Points, in no order, along strands that fork, close into loops and pass close to each other.
In the rows, zero is written as 128.
Two points are linked if the straight distance between their rows is under 132. Some points are linked to none.
Z667: [137  97 137 128 127 121 105  57  98 158 177 123 139 117 150 143  93  68
 149 133 139 106 130  79 149 178 214 145 136  89 137 184 137 133 170 157
  93 109 124 125 216  62 154  91  75 173 137  89  98 138 140 151 111 163
 187 196 191  79 123  81 167 127  96  84 148 182  86 187]
Z109: [116 150 124  94 151 137 117 141 105 148 102 112 169 129 123 128  90 122
 160  86 112 116 122 137 131 190 201 135 134 101 111  29 108 137 124 134
 112 149 121 159 127 169  32 153 111  97  99 121 126 119 114 101 143 151
 105 138 136  94 178 137  97 106 130 117 188 136  86  89]
Z194: [145 122 151 127 114 125 136 179 170 111 114 117 135 151 134 115 133 137
 102  94 132 118 111 141 100  81 115 145 116 110 101  52 107 152 148  92
 165 147 119 136 114 127 114 150 149 110 139 139 153 144 152  94 168 138
 142 130 133 127 147 148 107 123 126 153 124 126 144  87]
Z452: [118 105 106 143 109 120 124  81 102 130 148 140 122 109 131 138 137  89
 128 161 140 144 132 122 148 150 110 108 112 157 152 218 126 110 117 163
  82  90 133 111 139  86 168 111 141 149 154 129 115 131 133 155  69 112
 123 148 123 112  86 116 158 152 144 111  95 130 118 178]
Z397: [140 130 142 139 119 129 121 153 126 105  99 125 135 143 132 127 118 120
 120  82 114 104 117 132 124 133 164 129 121  97 119  76 120 124 146 109
 132 127 125 140 128 123 103 132 129 115 124 112 131 135 141 103 140 140
 152 143 147 117 151 142 101 118 105 139 146 134 118 116]
Z866: [125 109 133 123 129 106 138 178 115 167 204  88 126 114 122 112 141 166
 108 142 131 146 120 154 145  97  54 155 140 180 116 129  98 207  93 130
 165 112  89  91 107 146 149 125 132 130 147 105 126 153 140 132 128 114
 114 154 129 118 114 103 147 136 168 162 116 110 127 138]
Z32: [132 130 143  86 125 141 152 192 189 125 128 118 130 156 111 129 144 162
 110 126 137 141 128 149  99  66  81 123 117 144  99  61  95 167 115 112
 160 163 119 140  85 172 123 159 159  98 111 158 152 143 134 100 172 136
  93  95  92 140 144 151 115 120 168 154 114 102 173  64]
Z240: [129 147 142  95 147 174 131 172 197 104  75 151 134 154 120 141 153 165
 121 126 139 132 146 141  99  73 131 112 108 127 116  57 111 123 133 111
 139 163 132 147 105 189  94 172 172  96 119 187 160 121 118 105 169 151
  76  73  84 131 161 169 107 115 142 128 119 103 184  78]
Z209: [ 95 107 121  71 162 129 117 161  89 143 181 107 175 132 115 146 118 150
 151 147 100 149 139 159 164 176 111 146 136 173  92  85 109 188 108 112
 129 126  99 145  96 180  60 139 131  89 116 113 138 121 135 110 120 140
  98 123 121  92 160 109 121 129 186 112 144 125  46 112]
Z947: [138 117 151 155 103 123 131 132 138 102 112 123  96 136 145 122 145 125
  98 111 134 120 110 119 117 102 125 122 120 122 130 153 139 110 140 101
 149 123 127 125 127  98 150 110 128 130 139 113 127 142 151 130 128 106
 170 138 146 139 101 134 121 139  98 146 107 136 141 130]
Z6: [104 112  96 119 147 114 134 118  83 156 186 138 144 103 116 128 137 134
 142 191 128 165 139 161 163 158  53 130 133 196 124 171 107 165  81 165
 115 103 115 107  94 140 125 135 147 122 151 125 130 123 122 149  81 118
  75 127  99 103 103 101 158 144 195 115  96 114  95 152]
Z167: [ 97 119 101 106 150 125 131 111  79 134 130 148 142 126 122 143 124 113
 158 153 115 144 139 141 157 179 120 121 122 171 126 152 144 124 110 142
  79 110 131 131 104 147 104 119 137 107 123 119 134 115 129 140  76 139
  93 114 104 109 123 116 126 142 160  89 112 125  87 147]
Z411: [155 161 132 136 106 132 122 110 114 117  82 125 146 123 117 134  89  94
 140  72 124 101 129 120 120 171 221 127 121  39 143  58 105  85 143 145
 111 146 141 152 165 111  86 144 101 137 119 121 118 132 113 103 157 157
 155 154 150 103 166 137 102  85 109 150 192 135 126 102]
Z871: [150 152 106 175 126 145 128 110 160  85  89 173 105 133 125 120 193 145
 104 152 157 122 149 131 109  70  66  97 136 110 145 160 141  83 134 116
 147 139 157 117 126 111 180 149 148 161 155 165 120 105 115 138 144  98
 121  95  93 162 105 160 148 131 111 149 105 114 182 127]
Z364: [154 155 113 203  89 122 113  66 102 127 112 142  98 115 131 155  98  57
 146 130 144  86 173  95 120 141 213 130 140  11 166 158 133  30 169 149
  87 105 171 130 219  34 183 104  97 191 131 127 116 117 125 155 138 152
 169 137 154  93 143 127 144  91 100 145 176 140 135 170]
Z644: [159 106 147 152 123  91 152 177 146 166 188  87 102 121 141  93 149 172
  69 131 143 125  96 136 129  59  55 150 139 171 131 166 114 196 103 118
 174 110  99  83 117 121 200 107 127 152 154 108 136 164 134 132 135 104
 146 150 134 161  90 101 159 143 103 151  96 113 171 149]
Z703: [ 87 120 140  98 150 146 135 127 127 114 111 149  92 146 138 135  99 137
 163 130  99 135 120 106 137 139 151 133 140 191 117 167 191 102 145 128
 112 138 144 137  87 162  87  84 132  75  73 124 137 126 124 139  94 111
 117  75 138 176 115 116 112 148 100  94  94 129 119 121]
Z516: [158 143 122 122 122 144 157 171 208 123 112 138 143 147 105 119 173 166
  79 129 159 131 125 144  82  41  56 120 101 100 110  67  99 154 130 108
 158 179 133 114 111 144 175 184 156 141 158 180 149 133 125 109 201 138
 103  94  80 149 142 154 124 128 153 161 127  98 209  75]
Z255: [107 106 116 134 126 139 144  89 136 119 150 153  92 106 136 127 123 108
 126 163 116 145 120 111 130 147  84 107 144 218 137 246 167 102 115 180
 107 105 148 123 111 108 152  99 145 132 116 132 115 130 113 158  61  89
 114 103 137 171  63 107 166 159 109 109  69 124 138 162]
Z22: [ 90 120 128  72 147 136 124  63  78 160 157 126 162 119 126 158  72  81
 183 129 111 143 120  81 136 235 207 144 133 113 116 127 162 136 137 147
  93 139 127 165 160 131  84 100  62 121  95  80 104 110 116 132 111 172
 148 155 150 106 139 114 120 124 141  70 164 171  63 134]
Z547: [152 121 160 166  95 114 136 128 159 103 112 123  90 130 149 113 154 135
  72 110 148 120  96 118 100  74 112 127 117 108 127 156 147 110 143  87
 175 138 127 125 137  84 171 115 121 149 145 120 128 147 147 131 150 100
 186 136 148 156  94 133 123 138  83 152 101 138 158 133]
Z105: [155 127 118 182 110 111 138 115 139 129 145 124  94 108 134 109 171 129
  87 148 156 125 116 122 122  87  70 115 133 148 149 213 127 120 102 138
 135 102 121  98 122  89 204 111 137 170 161 135 111 143 125 153 118  75
 139 145 118 150  79 127 162 139 102 144  90 117 178 156]
Z903: [ 99 117 106 119 131 134 133  96  87 128 115 150 123 126 129 145 113  93
 154 140 117 134 135 117 147 173 147 111 116 147 138 175 163  99 125 148
  70 107 140 129 126 124 125 101 129 121 115 116 124 118 131 143  79 140
 117 120 119 116 112 120 126 142 135  93 113 129 106 162]
Z670: [123 160  99 129 129 129 118 102  91 142  77 128 160 124 110 139 105  93
 161 115 121 113 149 138 136 193 194 116 128  76 153  78 119  90 119 149
  85 122 144 153 146 137  85 151 120 133 113 127 117 103 113 121 126 159
 111 134 115  99 162 149 100  95 143 121 184 126 107 123]
Z444: [122  88 159 118 127 106 122 135 113 156 217  84 120 104 145 103 114 151
 100 134 123 154  90 137 159 121  88 162 138 187 122 160 115 201  98 129
 173 103  65  84 132 128 148 116 107 135 148  96 117 154 144 144 102 103
 151 187 155 137 106  87 160 153 139 139 100 132 115 156]
Z128: [182 129 131 163 112 102 151 162 182 136 126 127 111 127 127  97 184 168
  59 130 158 110 103 139  81  34  49 137 121 106 121 140 128 159 124  99
 181 155 129 104 128  98 212 143 135 174 167 146 134 148 133 127 184 108
 152 110 111 165 105 130 137 140 103 156 116 113 195 125]
Z370: [147 106 148 127 123  96 153 200 148 167 190  80 110 124 133 103 141 174
  86 127 136 135 103 143 122  58  55 155 139 167 117 128 108 211 104 118
 185 124 101  94 108 142 178 115 130 130 139 111 138 163 139 120 153 121
 136 143 134 150 105 106 143 141 132 165 109 112 157 128]
Z231: [149 161 101 155 137 151 130 146 183  97  86 162 139 144 104 123 186 153
 109 141 160 125 162 154 103  59  70 107 107  95 143  81 104 106 128 118
 140 150 153 111 132 145 162 185 168 147 169 190 150 101 121 112 167 123
  97 101  80 132 143 179 135 114 156 151 127 109 190  90]
Z740: [107 140 116  94 129 131 123  66  77 163 132 122 161 122 120 156  83  73
 178 126 126 128 143  91 136 225 211 134 134  87 139 112 140 112 141 154
  85 141 146 166 170 115  90 116  68 138 109  92  99 110 111 132 118 176
 140 152 144  90 140 121 118 104 144  94 179 160  75 134]
Z488: [132 142 153  94 134 167 128 167 196 102  77 154 119 165 132 137 145 166
 115 125 132 129 135 127  96  70 133 120 118 134 105  79 136 123 148 100
 159 167 140 150 102 174  94 152 155  94 106 176 149 127 120 110 160 139
  94  66 104 159 148 155 105 122 119 123 108 112 173  84]
Z376: [106 103 148 125 125 135 139 113 148 131 166 124  85 112 141 108 109 137
 121 142 110 149 104 106 130 130  86 129 144 223 130 227 164 130 126 159
 142 115 125 109 101 118 141  86 126 116 108 118 121 143 115 157  74  83
 134 114 155 178  73  98 163 168 102 116  73 134 132 143]
Z754: [169 145 110 165 109 116 115 130 107 113  98 124 165 127 110 122 133 107
 129  95 134 104 147 149 133 156 162 117 112  56 156  81  76 108 136 132
 102 115 132 137 153 100 132 150 133 141 155 123 121 126 131 101 146 145
 151 167 136  92 156 144 112 103 128 147 177 131 122 132]
Z960: [115 171 101 128 146 148 115 113 118 133  47 141 146 113 112 136 108 108
 166 119 117 109 148 153 122 170 200 121 131  77 153  55 127  72 106 152
  99 129 143 153 143 163  62 171 147 124 107 157 133  96 109 121 133 161
  85 106 105 103 173 171  91  90 147 122 182 114 129 103]
Z455: [178 133 120 143 114 121 155 172 206 135 121 137 133 138 114 101 181 174
  61 130 157 118 109 140  73  26  43 128 105  93 109 104 116 166 133 102
 171 179 136 102 122 113 208 168 145 166 168 170 142 144 128 119 203 127
 131  92  92 167 126 135 131 141 124 164 129 101 209 102]
Z367: [112 135 172 102 133 151 127 144 172 101  89 153  88 171 149 129 110 163
 138 129 110 137 114 100 114  93 159 130 139 155 108 146 191 109 171  94
 163 158 149 147  87 160  88  95 131  71  66 147 135 130 119 131 134 109
 126  56 146 199 128 128 102 138  74 107  93 132 144 104]
Z586: [149 139 127 110 128 139 160 183 192 126 127 127 137 147 104 123 162 162
  98 131 149 134 130 152  96  53  62 120 109 121 107  62  92 162 115 119
 154 163 125 125  97 161 154 175 163 121 137 169 152 136 133 104 185 134
  92 102  81 136 145 157 121 122 173 162 122  96 192  67]
Z562: [105 100 179  98 122 104 115 170 142 114 152  89 125 137 152 120  90 150
 130  89  95 139  87 123 133 117 140 157 134 157  97 107 138 179 161  88
 176 139 101 132 115 138 101 108 105  75 113 101 144 138 152 111 129 126
 159 163 177 151 139 105 113 144 109 144 117 150  87 106]
Z824: [149 133 154 131 116 142 130 167 181  99  87 135 136 154 136 119 123 140
  97  89 129 113 110 131  98  85 147 140 107  89 105  47 124 129 160  84
 163 148 124 139 119 128  99 151 148 112 131 149 155 140 139  94 172 150
 146 114 133 133 157 153  98 116 102 137 129 128 154  90]
Z27: [168 149 138 165 115 144 124 144 160  91  72 146 148 133 121 121 122 126
  98  79 131  99 125 138 105 109 164 133 102  52 132  46 112  98 156 103
 143 136 128 135 142 108 112 157 145 135 147 145 149 130 127  97 175 154
 159 132 128 116 163 161 101 103  97 146 152 120 160 104]
Z933: [108 109 121 110 139 119 142 170 106 166 210 105 129 112 110 117 137 172
 130 166 122 160 138 153 152 112  43 144 145 204 109 141  99 202  85 150
 149 111 102  92  86 160 133 124 141 124 132 113 127 147 124 135 118 116
  88 127 112 114 110 101 154 141 187 146 108 107 120 136]
Z92: [133  85 154 126 112 100 114 105 108 149 217  86 130 104 146 114 118 126
  96 134 131 146  92 132 164 134 105 150 129 166 130 171 102 189  99 130
 151  96  62  93 153 107 164 128 106 154 161  97 106 156 153 147  96  97
 165 205 156 130 102  84 162 146 135 136 102 136 116 169]
Z416: [101 147 115  68 164 132 115 114  85 165 122 110 182 124 120 143  84 116
 167 105 112 130 127 134 141 225 200 138 136 106 113  45 119 137 116 143
 105 153 126 174 132 173  23 152  91  95  99 104 116 105 105 107 136 156
 108 142 129  91 166 134  98 108 148  93 194 147  60  95]
Z624: [115 131 115 118 133 120 133 169 121 135 147 118 141 138 111 129 153 141
 141 142 129 134 153 167 142 117  79 129 133 160 114  92  92 160 104 127
 126 126 123 127  96 161 111 151 160 111 134 137 143 126 139 114 126 119
  85 119  97  96 142 139 126 121 191 148 128 107 112 107]
Z471: [152 132 116 186 103 126 135  96 141 103 117 142  91 114 135 120 174 119
  94 145 161 126 130 117 120  88  90 100 123 115 154 210 134  81 120 125
 131 110 141 113 137  77 201 114 136 173 158 140 111 130 128 150 127  78
 151 134 115 146  83 144 154 139 100 145  94 123 174 156]
Z251: [151 139 126 120 112 115 112  79  81 154 139 112 152 123 131 148  96  77
 161 104 141 105 154  92 136 189 219 141 127  43 150 121 104 110 162 159
  99 139 144 146 198  82 121 112  55 160 139  97  95 130 123 128 143 170
 178 190 170  74 136  92 130  96 123 122 189 174  87 148]
Z555: [146 108 133 159 108  92 124 115 113 157 193  97 115 108 140 111 143 123
  82 139 150 135 103 135 152 108  78 140 123 162 147 189 100 168  91 141
 131  89  81  80 140  97 191 118 124 166 173 111 110 161 141 153  96  84
 145 185 136 132  89 104 165 142 127 144  99 121 152 178]
Z398: [ 72 123 125  82 159 138 132 114  95 133 116 146 116 132 130 144  87 122
 174 129  97 136 118 112 142 176 161 135 130 180 112 143 189 113 126 135
  85 131 133 138 102 169  77  91 119  79  77 109 135 118 126 142  83 135
 104  92 133 147 130 115 104 148 125  78 115 134  95 134]
Z359: [133 128 122 161 106 132 127 114 115 100  98 138 108 132 131 133 151 110
 120 121 133 118 140 126 132 120 132 107 117 106 149 161 136  83 134 124
 109 107 141 123 131 101 152 116 140 141 141 124 122 125 139 135 115 116
 149 133 120 120 113 147 126 131 118 135 117 126 137 147]
Z652: [159 163  94 190 121 144 119 114 169  81  79 176 119 130 113 119 197 145
  90 148 166 124 158 144 106  60  58  96 116  78 158 131 126  79 135 110
 146 144 163 105 149 108 195 166 148 171 178 176 128  96 113 130 156 104
 125 102  92 154 118 174 146 125 119 157 120 114 189 124]
Z741: [146 147 117 173  93 134 122  86 105 115  98 135 114 121 130 152 105  75
 142 113 128  98 159 100 126 145 206 115 125  40 160 138 135  54 154 143
  92 106 160 135 186  73 160 111 107 169 121 120 114 122 124 140 137 151
 166 136 143 105 141 140 122  99 107 141 167 131 132 162]
Z291: [115 106 107 144 114 133 136  79 123 114 138 154  98 109 136 137 134  91
 125 159 133 142 130 111 136 139 104  99 127 179 148 244 156  89 119 174
  87 101 152 117 130  91 165 101 145 144 132 134 117 126 120 155  69  97
 121 121 127 144  68 116 166 154 116 111  78 126 137 174]
Z985: [171 146 123 173 114 129 124 145 139  96  87 135 158 130 111 116 137 121
 112  88 135 101 139 153 118 122 145 128 107  55 146  56  88 103 145 113
 125 123 128 132 145 103 130 162 150 139 161 138 141 127 136  94 161 143
 151 151 127 102 162 163 108 102 118 151 162 121 148 113]
Z879: [155 145 116 170 125 136 141 122 167 103 109 160  99 126 127 110 190 153
 101 156 149 120 136 121  98  64  53 105 150 136 133 177 145 111 128 115
 163 137 146 118 111 111 191 138 144 165 145 156 113 119 116 141 145  95
 117  93 102 176 100 140 151 137 101 152  98 110 187 127]
Z639: [126 110 115 154 106 107 121  97 106 139 163 119 119 109 133 124 150 105
 112 153 144 141 123 132 148 133  91 120 117 155 149 201 108 132 102 154
 105  91 109 100 133  91 171 119 139 152 167 125 109 141 140 155  83  95
 127 163 122 114  88 116 159 148 145 132  99 125 132 170]
Z666: [110 133 106 114 148 124 124 158 108 131 121 130 152 144 113 133 147 135
 154 141 123 129 157 167 148 140 109 120 132 151 121  86 104 139 106 128
 102 120 130 137 101 172  90 155 164 105 125 140 150 114 135 113 118 134
  79 111  93  91 154 142 114 118 181 124 138 112  98 116]
Z932: [119  81 165 101 132 125 107  70 113 139 184 111 129 116 150 138  79  83
 159 113 111 125 103  67 149 179 227 149 135 115 114 187 159 145 167 142
 112 124 113 129 204  90 142  79  65 143 116  82 110 142 146 145 113 151
 198 204 203 109 133  77 158 143  87  85 142 186  78 177]
Z135: [140 169 136 128 122 145 122 117 125 118  66 130 145 116 120 128  86 106
 146  75 119 103 122 128 117 169 229 135 124  52 133  36 113  85 136 142
 119 151 133 159 151 134  54 154 118 121 109 135 124 126 109 104 158 157
 131 133 141 107 175 154  93  85 111 141 186 125 134  82]
Z990: [ 96 110 169 114 128 141 142 125 161 119 142 125  83 130 153 107  95 150
 138 132 103 151  98  97 125 119 109 133 146 209 122 214 184 121 158 130
 158 135 132 123  86 127 123  76 123  87  86 118 129 143 122 147  93  85
 144  93 166 195  85 101 146 163  83 119  73 135 126 118]
Z48: [ 79 140 106  81 166 133 127 118  86 150 102 140 141 127 126 147 100 120
 178 137 104 131 133 132 144 187 167 132 136 160 116  97 165 118 104 136
  81 128 133 151 108 186  56 127 127  89  82 117 136 106 121 134  99 149
  77  94 110 118 149 133  91 132 149  83 141 129  84 128]
Z914: [169 121 139 168 113  91 147 163 152 148 153 103 100 120 137 100 166 155
  67 128 152 116  99 140 106  56  58 145 132 137 133 155 118 166 110 112
 172 125 111  99 122 103 202 121 132 162 165 122 131 158 142 131 152  97
 154 145 125 153  92 121 142 137 106 159 105 118 178 138]
Z38: [116 125 111 142 123 136 130 111 104 108  96 146 110 133 127 139 139 107
 142 132 125 124 143 125 142 137 136 106 123 130 144 165 149  82 128 138
  89 106 146 126 119 118 132 111 141 127 125 126 126 119 133 137  99 124
 126 116 110 123 111 138 123 133 124 116 114 123 127 150]
Z491: [ 96 147  87  87 187 129 125 134 108 129  83 163 133 132 126 151 139 141
 191 162 123 135 163 155 136 145 131 111 143 173 138 104 139 103  89 153
  77 126 157 146  96 209  69 152 180  97  95 159 162  97 109 131 110 150
  42  65  78 114 146 149  99 119 164  96 125 113 119 126]
Z156: [ 96 103 127  83 144 137 125  71  85 152 165 135 151 117 128 154  76  78
 168 134 107 143 116  85 139 222 189 136 125 133 117 163 168 143 137 149
  85 118 117 146 158 123 111  91  80 125 101  88 107 119 129 145  94 167
 148 151 154 108 133 106 130 141 135  66 141 162  66 160]
Z373: [168 148 107 219  87 123 110  76 111 109 111 145  99 114 131 155 115  73
 128 131 148  86 181 107 121 118 195 117 119   4 177 167 121  24 165 137
  94  90 170 121 220  29 211 112 113 199 147 141 122 118 127 156 144 141
 180 138 146 104 139 139 144 102  96 146 163 134 145 180]
Z619: [ 83 151 101  77 169 130 124  99  81 169 106 127 170 115 122 152  89 108
 177 140 111 134 137 134 140 223 182 130 138 134 121  70 150 118 101 141
  85 137 132 171 126 183  42 149 114  96  91 108 123  93 108 129 111 164
  77 111 110  98 158 143  89 117 160  79 172 137  66 115]
Z714: [ 93 134 102  85 172 132 134 146 116 123 116 152 125 141 124 147 145 150
 182 163 118 140 163 150 141 130 103 115 148 203 124 118 128 121  98 146
  93 130 152 147  80 197  81 144 177  95  97 153 160 110 115 126 105 135
  53  65  81 128 133 134 115 128 167 110 103 109 122 116]
Z979: [113  94 166 116 121 106 125 149 126 142 188  82 108 113 149 107 115 151
 108 117 115 149  89 129 142 111  98 160 138 182 117 148 125 182 120 113
 176 119  83 102 120 125 140 107 109 115 138  98 130 150 148 138 107 104
 153 173 162 147 107  95 143 154 128 150 103 139 112 132]
Z257: [121 123 105 102 156 120 115 136  77 148 147 117 189 134 116 141 123 122
 143 127 115 130 142 158 155 201 141 127 129 122 118  78  94 161 118 128
 107 119 113 149 118 156  77 150 118 106 133 110 122 110 128 106 126 149
 111 151 119  77 164 122 116 118 159 109 174 131  59 128]
Z821: [128 149  98 126 118 119 117  77  75 158 111 122 167 123 112 152  99  75
 165 129 131 118 159 112 139 209 198 120 125  68 160 110 111  98 134 156
  79 123 151 155 163 104 112 130  91 150 124 113 102 108 112 128 124 171
 132 155 131  86 147 128 116  94 146 112 185 145  90 141]
Z457: [105 105 113 112 142 119 136 141  93 167 214 119 133 100 115 116 130 158
 129 181 121 168 131 154 162 139  46 142 141 209 114 166 107 192  78 165
 141 101  98  92  93 149 126 126 137 128 141 112 123 142 120 148  94 113
  84 131 114 112 102  94 163 149 187 125  97 113 105 151]
Z659: [ 93 115 127  84 141 127 133 172 111 143 175 107 137 132 114 134 130 160
 151 152 113 154 146 155 151 131  78 139 140 195  99 101 104 179 101 124
 134 130 112 130  83 176  88 134 145  97 111 122 143 135 132 121 115 125
  85 109 109 110 138 114 130 132 195 137 118 114  87 108]
Z894: [102  86 153 105 125 125 117 110 111 124 175 109 114 117 145 129 104 123
 130 122 106 148  98 114 148 161 133 137 122 178 123 186 145 148 133 130
 127 112  96 114 131 115 128  96 110 114 131 101 122 143 148 149  77 113
 158 159 160 133 107  98 141 163 127 114 102 145  94 147]
Z550: [104 146  81 116 170 118 118 136  93 140  98 144 161 135 111 140 143 127
 173 161 124 134 163 171 152 160 122 109 130 142 138  91 113 117  91 142
  78 111 148 137 107 182  87 160 171 111 120 150 157  93 120 123 108 150
  56 101  79  89 154 147 109 114 185 104 144 113  96 131]
Z295: [ 84 129 179 101 129 133 118 140 146 111  99 125 101 158 152 131  64 141
 153  94  89 134  85  93 126 123 194 144 129 139 101 131 203 121 172 103
 141 149 127 139 103 160  74  77 105  58  60 107 136 129 133 134 130 120
 153 100 171 176 143 124  91 133  77 111 121 148 110 110]
Z26: [139 155 116 132 144 159 126 147 179  94  77 163 131 151 116 131 177 157
 120 137 149 121 162 147 107  67  95 108 118 117 135  85 116 104 133 119
 137 150 151 127 119 166 130 176 171 127 143 186 152 106 117 111 159 131
  86  84  81 133 146 176 126 114 147 138 121 107 179  92]
Z816: [164 164  89 182 127 135 127 142 180 105  94 160 137 131  99 113 194 150
  93 142 168 122 155 159  97  53  50 113 101  74 151  88 102 108 126 114
 143 148 154  96 145 118 193 182 161 167 191 184 143 103 130 116 173 111
 118 116  87 133 135 180 138 120 148 160 132 113 197 100]
Z485: [149 152 120 121 108 120 116  94  87 143 112 113 157 125 119 144  96  81
 155  91 135 106 146 108 131 193 216 129 123  43 150  90  97 100 146 156
  96 142 147 154 177 100 103 131  76 148 128 107 101 127 116 113 144 163
 161 174 154  87 151 113 115  86 129 134 197 155  94 126]
Z571: [125 140 159  94 133 160 122 159 179 103  79 152 107 170 138 135 127 160
 128 122 116 129 129 118 105  80 154 127 126 143 106 103 162 118 155  98
 158 159 144 148  97 172  80 126 144  82  85 161 144 129 123 117 147 129
 110  63 125 172 140 146  99 127  99 114 104 123 154  95]
Z776: [107 103 120  69 174 126 112 151  78 144 184 107 193 132 119 148 111 143
 146 134 101 144 130 154 162 199 135 147 136 145  91  79 104 193 116 116
 135 127  96 151 109 174  54 142 113  91 122 104 127 113 128 100 138 144
 121 152 131  88 167 103 121 122 165 102 167 138  36 114]
Z351: [104 106 145 104 124 137 117  74 100 141 155 118 128 118 140 147  79  77
 166 114 107 129 113  67 136 193 214 137 132 108 118 163 166 126 160 144
  93 130 129 137 182 100 126  78  73 138 103  82 106 131 136 146 109 160
 174 165 182 108 133  98 136 136 104  94 154 171  86 166]
Z892: [147 118 129 132 113 118 110  79  85 148 151 114 144 121 140 147 106  80
 151 114 135 106 142  88 144 178 211 134 128  70 145 150 111 120 165 151
  94 117 133 135 198  72 147 105  73 163 139  92  95 135 133 136 129 165
 180 191 175  80 131  92 140 116 105 114 169 169  93 171]
Z705: [110  95 176 105 120 101 122 168 137 132 179  75 120 120 150 111 104 156
 118 105 105 149  88 132 136 104 108 167 140 169 103 115 124 195 139  96
 192 133  88 118 118 134 124 113 105  93 130  99 139 147 152 121 127 118
 155 172 171 150 124  97 130 149 128 158 111 143  98 115]
Z781: [110 105 155  95 138 117 113 168 113 120 156  98 147 138 137 129 105 142
 141  95  98 134 106 137 143 147 140 149 136 152  94  84 116 182 144  97
 153 134 100 140 114 150  84 123 113  83 116 103 137 133 148 103 125 132
 140 158 159 123 154 109 114 138 132 137 142 141  74 108]
Z680: [117 125 135  91 151 126 112 157 102 132 132 108 166 141 128 131  95 131
 150  85 100 123 113 134 141 175 174 139 135 125  95  52 115 166 137 114
 128 141 112 149 119 164  56 134 106  88 103 107 128 123 132  98 136 143
 126 151 151 109 170 119 106 125 125 121 169 143  71 106]
Z717: [150 159  84 183 131 138 103 129 129  92  68 157 144 135  98 130 164 121
 133 137 141 115 174 169 131 112 118 100 106  59 173  89 102  68 113 131
 105 107 154 110 150 124 148 168 170 153 163 174 145  91 124 112 131 136
 117 125  91 115 152 183 125 102 153 134 148 115 162 126]
Z297: [159 132 125 171 126 133 152 134 173 126 135 142  93 116 133  96 177 164
  93 163 137 119 119 113  98  67  44 110 161 167 128 207 149 137 121 119
 170 119 130 111 103 110 210 119 146 173 134 144 109 135 110 151 134  93
 117  91 115 194  90 118 164 148  81 142  81 103 194 139]
Z368: [ 98 122 169 102 136 147 137 132 164 107 113 144  85 155 149 120  99 159
 154 135 102 143 111  97 124 111 136 133 147 190 114 184 193 110 168 108
 152 149 145 141  79 148 100  80 130  71  68 133 134 133 120 137 113  97
 131  63 153 204 109 112 121 150  79 107  79 131 130 108]
Z324: [155 119 149 154 124 119 157 154 173 145 154 114  89 122 142  85 151 173
  87 148 131 128 103 108 102  67  55 127 155 179 126 202 143 158 122 118
 184 121 120 103  96 115 197  99 132 153 124 127 122 152 115 144 133  98
 134 103 137 197  84 106 161 155  75 137  82 113 181 136]
Z534: [123 173 130 128 133 162 117 119 138 119  48 143 131 115 123 135  96 115
 151  97 113 105 130 136 110 152 227 133 128  68 135  42 137  74 128 141
 122 145 133 157 145 154  46 161 138 115 101 154 129 111 109 119 151 158
 107 101 125 113 174 172  85  91 119 131 174 113 148  86]
Z966: [131 114 150 148 117 126 144 126 156 132 151 118  81 117 147 101 134 146
  99 138 128 137 100 105 114  99  82 128 146 190 130 214 155 130 122 132
 164 118 121 108 103 107 166  91 124 138 121 123 117 148 122 151 104  80
 144 122 148 180  75 106 159 157  84 135  78 128 157 136]
Z920: [162 123 154 181  91 119 140 104 163 101 113 134  80 119 152 109 162 137
  59 123 165 123  97 108  99  67 102 116 117 104 134 195 149 100 133  84
 175 138 134 120 149  68 201 108 117 178 146 129 118 149 136 149 152  85
 187 128 141 169  82 126 141 144  67 150  93 131 177 151]
Z557: [167 136 127 196  96 129 135  91 159  93 109 154  85 110 139 112 183 137
  67 140 173 123 120 113 103  66  84  99 120  96 149 208 144  84 130  96
 157 131 145 116 153  66 220 120 127 190 159 144 108 132 123 156 150  78
 166 120 120 166  84 140 155 143  76 151  96 119 188 159]
Z643: [153 141 111 163 100 122 117 107  96 119 100 124 147 125 117 140 125  91
 138 107 128 105 153 122 134 160 180 112 116  57 160 119 102  90 144 139
  90 104 144 135 164  88 147 127 118 154 139 116 111 126 129 122 133 150
 158 158 138  99 146 139 116 106 121 142 170 135 120 154]
Z114: [106 117  98 124 144 114 124 121  77 146 156 132 160 124 117 137 145 121
 148 170 127 151 145 164 165 172  84 123 125 158 127 138 102 149  99 139
 100 105 118 124 103 139 114 141 147 115 153 125 132 112 137 134  90 130
  89 133  98  86 126 118 133 134 189 113 123 120  80 142]
Z206: [130 126 147  98 126 138 139 191 171 118 121 114 137 156 123 125 129 146
 121 106 128 129 126 147 109  86 117 137 119 134  96  46  97 162 131 100
 152 150 115 143  96 163  97 152 160  93 116 147 158 143 146  92 159 141
 106 111 116 122 160 152 109 119 152 148 124 113 140  76]

A fork is a point with three links, a tip a point with one. Leave the first point through the second and follow the links. Name the first fork or tip that comes.
Z879; Z871 | Z368
Z550; Z666 | Z257
Z444; Z92 | Z376
Z740; Z22 | Z485
Z135; Z534 | Z821
Z32; Z206 | Z373
Z257; Z776 | Z714
Z903; Z38 | Z105

How many points has the smallest loop of links through each point below? Write 0 if it is on no loop.
Z368 | 16
Z411 | 7
Z740 | 10
Z557 | 0

A piece is all that can be reached along the links. How many separate loops has the piece of each point below (a circle has one, a figure eight two, a Y none), and how many tips (points with one link)?
Z639 | loops 2, tips 0
Z933 | loops 0, tips 2
Z659 | loops 0, tips 2
Z135 | loops 2, tips 0
